Points, in no order, along strands that fork, close into loops and pass close to each other.
Points whose rows are less than 96.9 apart are linked; no others are. Some points are linked to none.
Z_463: [ 35   0 -44  42 -16  -1  46 -16 -44 -23  34  21   7 -12 -46  -3  -9  19
  -5  25  23   2]
Z_955: [-68  36   3 -32  95 -53 -26 -17  97 -13 -18  -6 -28 -41  15  16  28 -39
 -39 -29   2 -16]
Z_858: [-28 -11 -27  34 -18  26 -48 -20  -5 -16  13  -8   5  -3 -27 -10   5 -10
   8 -41  48   0]
Z_236: [ 17 -28  37  44  42  22 -16 -23  40 -76 -34  27 -35   8  46   9  23 -37
  16 -14  43 -19]
Z_719: [-42  13  -8  -4  -9 -34 -12  -5  22 -30 -35   4   6 -32  22 -23 -17  -2
  22  -5  -2  -9]
Z_781: [ 28  43   1 -20 -28 -35  40  19  10  32  20 -11   1 -15  12  18 -20  46
 -14   5  -2  38]
Z_177: [-15  -1  28  14 -31 -40   5  22  13 -28 -42  -8  20 -17  29   7 -18  -8
  -1 -38  61   5]
Z_434: [  2  16   0 -48 -25 -43  13  30  35  20 -28   6  16 -28  59  -3 -32   6
  -2   2 -28   5]
Z_53: [ 11  -6 -12   8   8  15 -31 -22  42 -49  -9 -27  -7  14   6   6   3 -21
  -4 -63  27  16]
Z_890: [-50  27  42  -4 -15 -52  -5  26  37  22 -36  -9  10 -52  40  15  -8  -4
  -1 -37  64  19]
Z_619: [ 18  28  16 -29 -41 -12  41  51 -17 106  36   9  11 -35  24  12 -10  47
 -23  36 -11  31]
Z_428: [ 67 -10  21  27  25  39  22 -24 -22 -31  -6  44 -23  45  22   4   4  10
  29  30 -29 -30]
Z_913: [-35 -11  12  38   4 -10 -28  -7  15 -72 -39   8  -1 -29  22 -22  -7 -21
  34 -19  28 -10]
Z_852: [ 61  -6  11  39 -19 -19  43  22 -35 -36 -14  30  16   7  12  22 -20  14
   0  -4  43 -13]
Z_643: [ 39  16  -7 -45 -23  -1  16  16  -9  77  12 -36  29  17   1  -5 -17  37
  -4  18 -68  13]
Z_777: [ 54  -6   8  57   3  16  30 -19 -34 -50   7  27 -20  16  -7  28   6  12
   3 -18  58  -9]
Z_939: [  5  11 -26 -21 -31   8  42  18 -36 113  39   2  27 -19 -20  -5 -20  30
 -18  47 -17  18]
Z_417: [ 70 -41 -32  26  29  34  49 -16 -81  11  48  15  20  26 -61   5   9   4
  -5  69 -34 -17]
Z_726: [ 32 -19   3 -26 -43 -18  39  38 -58  55  59 -32  50  14 -10   7 -15  32
 -35  57 -29  10]
Z_812: [ 38  19 -17   4 -38 -50  54  32 -27   9  30  -9  13 -22 -15  22 -16  45
 -28   9  33  22]
Z_453: [-67   0  20  26  25 -41 -41 -14  42 -68 -26 -16   3 -48   6  -8  10 -33
  11 -22  36  -1]
Z_22: [-32  44  45 -19  11  16  -6  19  26  88 -25  21 -48 -15   2  28  20  13
  -6 -33  -2  35]
Z_786: [ 71  -9  -4  50  26  54  21 -20 -44  -2  23  44 -30  39 -10   8  21  11
  18  22  12 -27]
Z_18: [-41   8 -39 -11   7  21 -67 -19  17  -7  12  -3  -2  -8 -15 -34  10 -16
  27  -6 -56 -21]
Z_923: [  3 -43 -18  -7 -10  58 -27 -15 -41  14  22  -7  36  46 -42 -34  12  -5
  28  32 -56 -19]
Z_911: [ 65 -10  13  35  34  38  11 -28  17 -58 -23  44 -40  30  38   7  10 -10
  20  -5  15 -20]
Z_334: [-60  19 -15  20  20  -2 -85 -30  38 -27  14 -26 -15 -27 -15  -1  33 -32
  11 -46  24   9]
Z_278: [ 48 -24  14  -2  -8 -13  30  22  19 -57 -39   9  -7  22  49  20 -22 -10
 -18 -35  36  -1]
Z_172: [-41  41  50 -21 -12 -20   0  30  27  66 -23  14 -26 -39  24  21   3  12
  -1 -28  31  31]
Z_488: [ 74 -21   8  20   0  28  24  11 -39 -25  18 -12 -19  72 -27  23   8  23
 -10  -3   5  -2]
Z_141: [ 49 -26 -12  14 -12  13  31  26 -58   4  42 -37  -6  58 -52  18   5  33
 -30  10   9   3]
Z_66: [ 47 -15   5  68  25  65 -23 -41 -21 -11  29  55 -46  33   6  -5  34   2
  37  26  24 -15]
Z_776: [-20 -27   5  50 -18  19  -2  -6 -42 -29 -18  46  10  -7   5 -34  -9  -9
  40  17  37 -28]
Z_445: [-30 -28 -39 -14 -39  20  38  -2 -37  55  39  -1  41   7 -33 -21 -15  -6
 -20  71  12   8]
Z_210: [-36 -12 -45  14 -29  28 -15 -15 -19  19  24   1  11  -1 -40 -31 -12  -2
  12  11  25   8]
Z_884: [  9 -31  48   5  -2   1   2   5 -14 -61 -37  32 -11  32  47 -11   5 -17
  23  14 -18 -26]
Z_249: [ 27 -32 -17  -5 -46 -15  50  49 -68  29  45  -4  29  13 -28   7 -17  16
 -33  52  25   0]
Z_63: [-24   6  -3 -41 -23   1 -13  -8 -12  27   7  -7  28   1  -3 -25 -16   5
  28  27 -68   1]
Z_418: [-59  45  38  -6  16 -13 -16 -29  61  16 -11 -16 -24 -49  15  25  19   0
  -2 -39  41  46]
Z_49: [  0  19 -22 -16 -20  10   4 -19   9  -1  28 -34 -14  15 -19  -9  -9  26
   5   4 -29  29]
Z_718: [ -9  26 -24  -3  10  -7 -20 -34  64 -26 -11 -27 -15 -26   8   3 -10  -5
   5 -52  16  28]
Z_43: [-10 -17 -13 -22  43   0 -46 -15  64 -57 -27 -36  -8   0  11  16  20 -50
 -24 -75  16  -7]
Z_382: [-59  16  32 -60  18 -63  -7  28  72   2 -38  -8 -26 -21  47  15   4 -23
 -28 -23  -2  -2]
Z_741: [-34  16  -7   8 -38 -30   9  -1   1   0  -4   8   8 -33   9 -22 -20  13
  20   9  27  16]
Z_738: [ 23  18  -3 -23 -22  -9  13   4  27  -6   1 -34 -13  17   1  14 -22  26
 -14 -30   0  36]
Z_316: [-95  18 -12   3  22 -20 -76 -15  24  -4  21 -19 -27 -19 -28 -10  38 -21
   4  -9  -4  -6]
Z_521: [ 21 -22  -9  43 -15  29  -6 -16 -24 -38  21   1 -10  27 -28   8   3   2
   0 -24  50   2]
Z_514: [ 72 -26  15  -7  -6  27  18   0 -47  -7  15  -3  30  52  -8  -8 -10  17
   9  30 -73 -12]
Z_680: [-85  24  17   2  64 -48 -49 -21  70 -41  -9 -25 -13 -52   8   4  27 -37
 -11 -36  26  -6]
Z_438: [ 44 -43 -21  16 -14   1  60  32 -81  18  51 -14   7  34 -57  18   7  12
 -46  62  16  -8]
Z_956: [ 39 -30 -37  39  -6  40  42 -19 -66  -9  40  35  17  15 -39  -8  -6   6
   1  54   3 -18]
Z_870: [ 21  30 -39 -11 -12  12  24 -18  -6  56  34 -26  -7  -4 -42   1 -15  43
  -2  10 -13  32]
Z_754: [ -8 -17 -11   6   4  19 -54 -17  10 -53   1  -2 -16  20  -4 -17  13 -23
  24 -15 -34 -19]
Z_220: [-16  -2  23  11   4 -23 -16  -5  29 -44 -35 -35  32 -21  26  29   4 -30
 -12 -66  75  18]
Z_710: [-74  62  19 -23  91 -22 -35  -9  77  23 -13  10 -48 -31   3  14  45 -22
 -25 -24 -20 -16]
Z_929: [ 44 -22  39  -4  -6  28  12 -10 -25 -49  -9  16   3  44  23  -4   0  -5
  21  32 -50 -16]
Z_350: [ 33 -34 -11  16   1  60 -28 -20 -25 -27  25   3  -5  51 -24 -28  22   4
  28  24 -52 -13]
Z_431: [  7  32  21 -52 -16  -1   0  38  13 100  -9 -10   7   4  18   3  -7  29
  -1   4 -57  13]
Z_634: [-29  40  16 -52  -7 -17  -8  23  18  62 -33  13  -5 -17  29   0 -17  10
   3  -1 -43   8]
Z_818: [-43   3  13  -7  43 -20 -30 -28  62 -33 -38 -47  25 -45  30  31   8 -50
 -15 -73  63  18]
Z_931: [-20 -17  16 -49 -10 -61   2  38  54 -22 -45  -9  -2 -25  61  -3 -22 -19
 -16 -16   0  -3]
Z_667: [ 65  -9   8 -28 -26  -9  26  26 -31  17  14 -31  37  37  13   2 -26  23
 -17  16 -65   0]
Z_795: [-57  28 -20 -22  13 -21 -41  -4  39  -2 -34  -6 -11 -26   9 -11  -9 -21
   9 -28 -13 -25]
Z_337: [-66  56   1 -30  46 -10 -38 -11  43  41 -29  11 -32 -35   3   0  19 -16
   5 -14 -36 -17]
Z_694: [ 23 -25  -8  44   4  50 -40 -30 -11 -48  14  32 -23  21   0 -23  17 -16
  28   7 -13 -12]
Z_260: [-44 -30  25  26  57 -35 -41  -2  52 -85 -42 -13   3 -37  21  -1  11 -56
  -5 -36  39 -39]
Z_828: [ 51  12 -48  -9 -16  -4  39   9 -44  31  29 -13  23  11 -40   4 -27  33
 -11  16 -25   3]
Z_567: [-15   1 -15 -27 -42   2  20  -6 -29  62  32   4  46  -4  -9 -18 -22  13
   7  44 -30  12]
Z_217: [ 84 -14  10  28   3  -5  58  32 -81  -6  13  38  -5  23  -8  35   5  24
 -11  42   8 -30]
Z_636: [ -1 -32  48  67  34   8 -13 -24  26 -75 -52   9  -2 -20  42   8  15 -46
  20 -42  73 -18]
Z_756: [-36  16   5 -30 -14  31  10   9  -2 107  23 -20 -19  17 -31  -4  15  29
  -6  26 -19  41]
Z_960: [ 72 -13   5   2  -7  11  26  12  -4 -40 -18 -11 -14  53  12  20 -15  14
 -17 -15  -1  -3]
Z_576: [-82  30 -12  -5 -10   5 -30 -13  14  53  -4  12 -14 -34 -18 -18   3   3
  24   3   8   9]
Z_652: [ 70   2   3  17 -24 -28  56  35 -60 -29   4  38  22  -7  17   4 -21  21
  -6  38   7 -14]
Z_638: [-18 -37   3  -2  50  -4 -42  -6  40 -78 -45   1 -18  11  18   5  12 -57
  -6 -44  15 -36]
Z_366: [ -4 -31  12   9 -28   9   6   5 -56 -21  -5  42  29  15  12 -28 -14  -3
  27  40  -9 -26]
Z_440: [-37 -13 -10 -12 -25   8 -12 -34 -23 -11  22  11  38 -13 -17 -35  -8  -7
  36  42 -53   8]
Z_701: [ 24 -42 -41  -8 -19  39  20  10 -46  69  30 -47  44  44 -58 -31   5  16
 -16  39 -39   0]
Z_934: [-43  23 -17 -49  16   0 -49  -2  14  37  -7 -17   0   3 -11 -21  14  -1
  19   2 -77 -21]
Z_88: [ 50   1   4 -18 -25 -45  43  33  29 -39 -34   2   8 -10  49   5 -35  11
 -24 -18  18  11]
Z_377: [ 12 -34 -56  27 -17  52   8 -12 -46  14  44   4  12  26 -50 -26   3  -1
  -4  40  10  -4]
Z_628: [-58  52  44 -21  44  19 -21   2  31  65 -34  44 -55 -27  -5  14  36  -6
  -1 -19 -35  11]
Z_139: [-38  36  -7   2  14   8 -46 -38  53  15  11 -31 -21 -23 -15   7  15  -8
   2 -50  17  32]
Z_173: [ -4 -11   3  -3 -49 -23  19  17 -34 -17  -1  12  24   3  12 -17 -21  12
  12  21  -1   0]
Z_587: [ 56 -28 -48   3   0  16  48  15 -62  58  43 -31  52  19 -64  -6 -11  22
 -28  44 -38  -8]
Z_561: [-49  35  49 -51  57 -32   1  19  74  46 -49  18 -49 -36  41  35  18 -21
 -32 -35   1  13]

A tip is a point with one link. Name the tips that can be reached along the links from each point below, in the order of the rows.
Z_719 -> Z_776, Z_418, Z_316, Z_818
Z_488 -> Z_726, Z_88
Z_781 -> Z_812, Z_701
Z_777 -> Z_463, Z_417, Z_217

A fork is a point with three links, a tip a point with one. Leave the first point through the second and follow the links. Name the first fork or tip that comes.
Z_956, Z_377 -> Z_217
Z_514, Z_667 -> Z_561
Z_561, Z_382 -> Z_929
Z_217, Z_652 -> Z_956
